Each row is a point on a landscape with many valleys, with its height.
A ball rolls from a point to whichever of its 2 nearest points has the largest drop for the distance, and stops where none of them is lower. Distance is the straight distance between rows; heights are no part of it.
k782: [ 35 -15  13   8  12  11 -15 -48  -9  11  -4   8  -3  37  34  46 -44  30
   1 -34]  (h 521)
k281: [ 43   9 -18   7  23 -16 -20 -42 -25  15   3  -7   5  22  28  56 -45  58
  -4 -22]  (h 559)
k728: [  2 -16  44 -25 -19   8  30  -2 -30 -11 -37  13 -40   2 -21 -19  38 -33
  80   2]  (h 228)
k474: [-43  58 -53  -8   7 -22   9  64  26 -43  17  16  35 -15   6 -52  85  -9
  -2  30]  (h 692)
k495: [  6 -16  42  30 -46 -30  36  -1  -9  17  22  -8 -46  15 -12 -24 -12 -76
  56  -1]  (h 446)
k99: [-16  26   8 -46 -28  14   7   6 -11 -49 -36  47  16  10  30 -35  58 -58
  72  24]  (h 719)
k569: [-27  36 -42 -44  14  -2  -2  67  26 -42  -9  28  29 -30   8 -16  69 -17
  14  25]  (h 757)
k487: [ 20   7  39   6  -8 -27  17 -78  -1   6  12   2  22  13 -16   4  14   5
 -26  25]  (h 637)
k712: [ 15 -36  50  -8 -21   4   5 -38  27  15  12  30  21  37 -39  -1 -35   0
  18 -34]  (h 394)
k239: [  6   6  27 -14  -8 -47  14 -70  39  -7  38 -11  44  15 -11  21   5  10
 -45  30]  (h 596)
k223: [-60  16 -22  11  -5  54 -29   5  -1 -18 -26  25  -8 -55  -8 -13  42 -12
   2  11]  (h 563)
k691: [-46 -11 -30   9  31  55 -48  29 -16  13 -13  10  -1 -11  -7   8 -24  13
 -34 -24]  (h 546)
k533: [ 33 -35  23 -18  -3 -16  13 -26  30  13  15  10  32  45 -18  21 -32  37
   8 -25]  (h 455)
k498: [  9 -31  46   4 -12   5  -7 -26  23  21   5  23  25  27   2  -3 -42 -43
   2   2]  (h 313)
k872: [ -1  56 -42   3 -26 -41  27  49   9 -35   8  -8  19 -18  19 -42  79  -2
  17  39]  (h 592)
k166: [-19  12 -47  -2  39 -15  -8  34   6  10  18 -62  -5 -19 -19   5 -18  85
 -60   7]  (h 873)
k215: [ 31 -19  10 -34  -6 -14   8 -54  18  23  24 -30  47  27  -4  38 -44  45
  -9 -14]  (h 506)
k410: [ 22 -39 -14  -3  11   3  27  -2 -21  10  -1  28 -41  44  -4  34 -23  60
  41 -62]  (h 474)
k210: [ 35  -9  57  11  -8  -7  23 -68   1   4  -3  10  -6   5 -11  16   7  18
   8  -1]  (h 675)
k368: [  0  25 -22  17   5 -29 -12  72  17  -5   6 -64 -11 -16   4  -8 -22  74
 -61   9]  (h 848)
k724: [ 20 -28  58   8  -4  -7   5   5  -4  11 -19  35 -14  25   7 -21 -28 -57
  33 -19]  (h 187)
k883: [ 44 -29  32   9  15  19 -15  -7 -52  14 -29 -25 -53   7  18  33 -58  -7
  48 -53]  (h 286)
k141: [ 20  12 -17   0 -24  -7  10   3  45   0  22  39  48   2  -6 -10  25  17
   7  14]  (h 579)
k711: [ 19  12 -66  15  -7 -19   7  45  18 -11   4   5  -3 -16   9  25  23  34
 -25  16]  (h 359)
k380: [ -5 -26  19   9 -17  24  18 -39 -27   9  -6  -3 -46 -33 -10  19  -7 -41
   1  26]  (h 576)
k493: [ 15  27 -46   7 -26 -27  23  53  25 -37   2  -5   4 -29   4  -7  44  32
  11  41]  (h 469)
k629: [-16  11  26  26 -41  -8  16 -36   9  -2  12  49  15  14  12 -26  20 -41
  20  17]  (h 451)
k179: [ -7 -17  24  19   2  34 -45 -11 -17  21  -5 -42 -16 -22  -4  22 -75 -35
 -13   0]  (h 654)
k877: [ -4  21 -18   4 -16   4  21 -14  -1 -39 -22  55 -11  -7  27   2  59 -29
  23  31]  (h 202)
k642: [-45  29 -12   1  -5  13   7 -28 -14  19  53   6  37 -22 -33 -36  47  -1
 -39  23]  (h 768)
k349: [-68  28 -57  25   7  -5   3  25  35  -6  14  11   7 -28 -17 -16  38  25
 -40  23]  (h 672)
k848: [ -6   1 -50 -28  37 -35 -18   3  20   5  35 -43  25  43  33  34 -54  54
 -67 -15]  (h 418)
k761: [-19  22  -9  12 -36   0  11  -4  34   1  23  57  55  -4  -2 -26  14 -29
  11  23]  (h 542)
k827: [-43  23   7  -2  -2  34 -10 -35 -47  16  13  -1 -20 -36 -14 -42  52 -58
 -13  24]  (h 676)
k932: [ 17 -50   7 -24 -15  23  18  10 -28   7  -9  19 -60  22 -16  16 -16  12
  54 -56]  (h 424)
k725: [  6 -24  15  26  -9  46 -36  23 -17  25 -37 -17 -13 -22  11   6 -40 -33
   9  -6]  (h 620)
k382: [ 10  20 -23   8  26 -33  -4  82  20 -16   6 -39  -5 -23   5 -30  19  47
 -64  18]  (h 819)
k865: [ -6  13 -35   9  15  23   5   5  22 -47 -31  44  -9 -19  23  22  45   3
  -2  21]  (h 340)
k938: [ 59 -22  47  23  23   3   3  16 -33  10 -43 -41 -53 -10  -3  17 -34 -31
  39 -19]  (h 170)
k882: [-13  20  27   4 -26  31 -22   4 -31   9 -42   6  -3 -42  -2 -31  30 -63
  34  24]  (h 434)
k443: [ 16 -34   5   0  12 -19  13 -35 -30   6  29  16 -49  51  10  47 -37  50
  43 -66]  (h 429)
k307: [ 31 -19  43  35  -5 -55  35   3  -8  27   7 -50 -50  11 -34 -11 -24 -75
  41  -8]  (h 357)
k837: [-48  23  -5  -6  40 -47   2 -15  49  -2  33 -48  27   4 -35 -18   7  50
 -80  12]  (h 234)
k6: [ 10 -24   6  -2  -2  45 -26  46 -26  -2 -49   6 -26 -16  26  16 -22 -29
  36 -21]  (h 581)
k45: [ 15 -34  44   8 -15   8 -25 -25 -19  32  -2 -36 -24   1   5  27 -86 -32
   2 -18]  (h 682)
k342: [ 33 -16  -2  11   4  27  -4 -15  -1   7 -16  17  20   1  17  24 -21  14
  -6  -3]  (h 467)
k984: [ 14 -58  39   0  -5  14  15 -35 -13  34  -3 -17 -27  -1 -23  21 -54  -4
  13 -22]  (h 713)
k563: [-43  24   8  14 -10  51 -39  32 -17  -6 -40  17  -8 -33   8 -25  30 -52
   2  16]  (h 502)
k416: [ 25 -29  20   6  16   6 -12 -25 -62  21   3  -6 -63  35  27  48 -59  24
  43 -65]  (h 361)
k956: [  1 -55  38  -6 -23  19  29   3 -13   3 -16  11 -50  10 -24  -8   1 -19
  66 -38]  (h 353)
k809: [ 22 -45  18  22   2  -8   3  50 -18  19 -10 -17 -72  45   3   0 -61 -31
  54 -56]  (h 395)
k15: [ 46 -24   0 -38  13 -56  23 -49   7   1  29 -57  20  45   8  50 -45  63
 -15 -27]  (h 557)
k236: [ 39  15  -8  -2 -25 -38   8  11  43  10  26   4  55   5 -15  -4   1  34
 -14  19]  (h 520)
k765: [  3   1  20 -31 -14 -44   6 -63  43 -12  17 -44  58  13 -17  24 -33  30
 -43   9]  (h 558)
k221: [ 32  16 -12   2  18  -8 -19  14  29   8  12 -24  45  12  -3   7 -12  61
 -47   6]  (h 450)
k136: [ 69  21 -10  -3  12 -46  -5  30   3   1  10 -44  34  28  27  13 -10  65
 -46   7]  (h 508)
k88: [ -7   8 -25 -15  36  -3 -12  12  23   7  11   0  40  -8 -22   3   1  33
 -54   8]  (h 397)
k864: [-54  59 -40  42  18 -32  16  31  24  -6  21  -9  -3 -13 -36 -48  48  36
 -40  22]  (h 718)
k675: [-20  13  -1   2  46 -32   1  15  32   3  31 -11  33 -10 -23 -34  23  35
 -70  13]  (h 325)
k218: [-22 -11   7  -7  23  18 -23 -31  22   9  18  11  28 -13 -28   1  -3  -9
 -49  19]  (h 457)
k710: [ 27 -46  41  25  -8  -2   1  52   0  16 -27  12 -30  36   9 -16 -42 -62
  52 -29]  (h 301)
k792: [ 63   6 -26  -2  19 -44   7   9  -1  18   2 -23   3  24  22  40 -26  86
  -8 -13]  (h 562)
k160: [-20  53 -28  18  24 -42  17  62  15  -9  10 -26  -6 -27  -3 -63  62  36
 -45  38]  (h 769)
k275: [  4   4   6 -35 -20  32   4  21  10 -32 -39  50  12   8  16 -22  35 -26
  66  -4]  (h 658)
k982: [  5 -20  35  24 -31  -8  37 -30 -24  10   9  -7 -59 -11  -4  -7  -1 -71
  30  20]  (h 517)
k575: [ -8 -14  21   3   1  27 -13  -4  15   4 -10  34  21  -6  -4   1   0 -19
 -21   6]  (h 403)
k886: [-45  52 -29 -12 -30  40  15 -17 -43  -5  27  33  24 -15  17 -50  70 -30
  35  18]  (h 773)
k958: [ 23 -32  -6 -27   5  50 -24  30 -29  10 -44  31  -5   1  16  24  -5  11
  41 -29]  (h 536)
k286: [-61  28 -48   2  -7  33  -2  19   9 -20   9  28  15 -39 -22 -18  54 -10
  -7  22]  (h 616)
k266: [ 24  10  39   1 -25   9  -3   0 -33  -6 -59  -4 -33 -23 -13 -19  23 -51
  68   7]  (h 342)
k134: [-37 -17 -22   9  32  36 -51   7  -8  19   7  11   1   1  18  21 -59  -6
 -37 -11]  (h 516)
k245: [-16  -1   9   7 -10  17   8 -45 -26  -7  -2   9 -33 -59  -5   1  40 -31
 -15  32]  (h 625)
k921: [-17  -4 -65 -13  26  19  -5  36   5 -26 -17  22  -8 -24  17  33  23  18
 -21  11]  (h 254)
k497: [-26   6 -23 -40  40 -34 -33 -17  18 -10  29 -70  26  27  16  20 -37  55
 -85 -21]  (h 369)
k987: [-26  -8 -38 -14  22   8 -34 -17  14   4  15  -4  18  28  34  42 -68  21
 -58  -8]  (h 473)
k747: [ -3  14  -1   7 -18  -1  23 -35  -5 -17   6  55  -3  16  26 -25  49 -62
  32  13]  (h 351)
k318: [-41  51  -9 -25 -38  45 -12   1 -39 -42 -16  38  23 -14  17 -42  64 -56
  52  26]  (h 775)
k409: [-56  45 -16  16 -20  52   6 -28 -42  13  46  28  18 -13  -7 -46  53 -38
 -15  20]  (h 723)
k391: [-45  13  -8 -25  38 -41 -12 -17  45 -17  23 -82  33  14 -16  -1 -32  61
 -89 -10]  (h 314)
k75: [ 44 -23  44  34  12 -38   9  22 -10  20 -30 -57 -49  -2 -15   5 -33 -63
  41 -11]  (h 277)
k515: [ 22 -16 -20 -39  -3  39  -1  31   2 -21 -39  36  22 -25   6   6  24   8
  40   1]  (h 594)

For each start below, name the point where the ball stops.
k380 -> k938
k45 -> k958
k410 -> k938
k136 -> k837
k318 -> k958
k368 -> k728
k286 -> k728
k474 -> k921
k134 -> k837
k236 -> k837

Call two points neighbours if one is among the 2 nearest of the other. Go from one point of each pair to the other, from neighbour to neighbour, staying as low as possible. Name the highest point that can't be avoided.
k575 and k837 -> k218
k938 and k724 -> k809
k728 and k938 -> k410
k921 and k877 -> k865
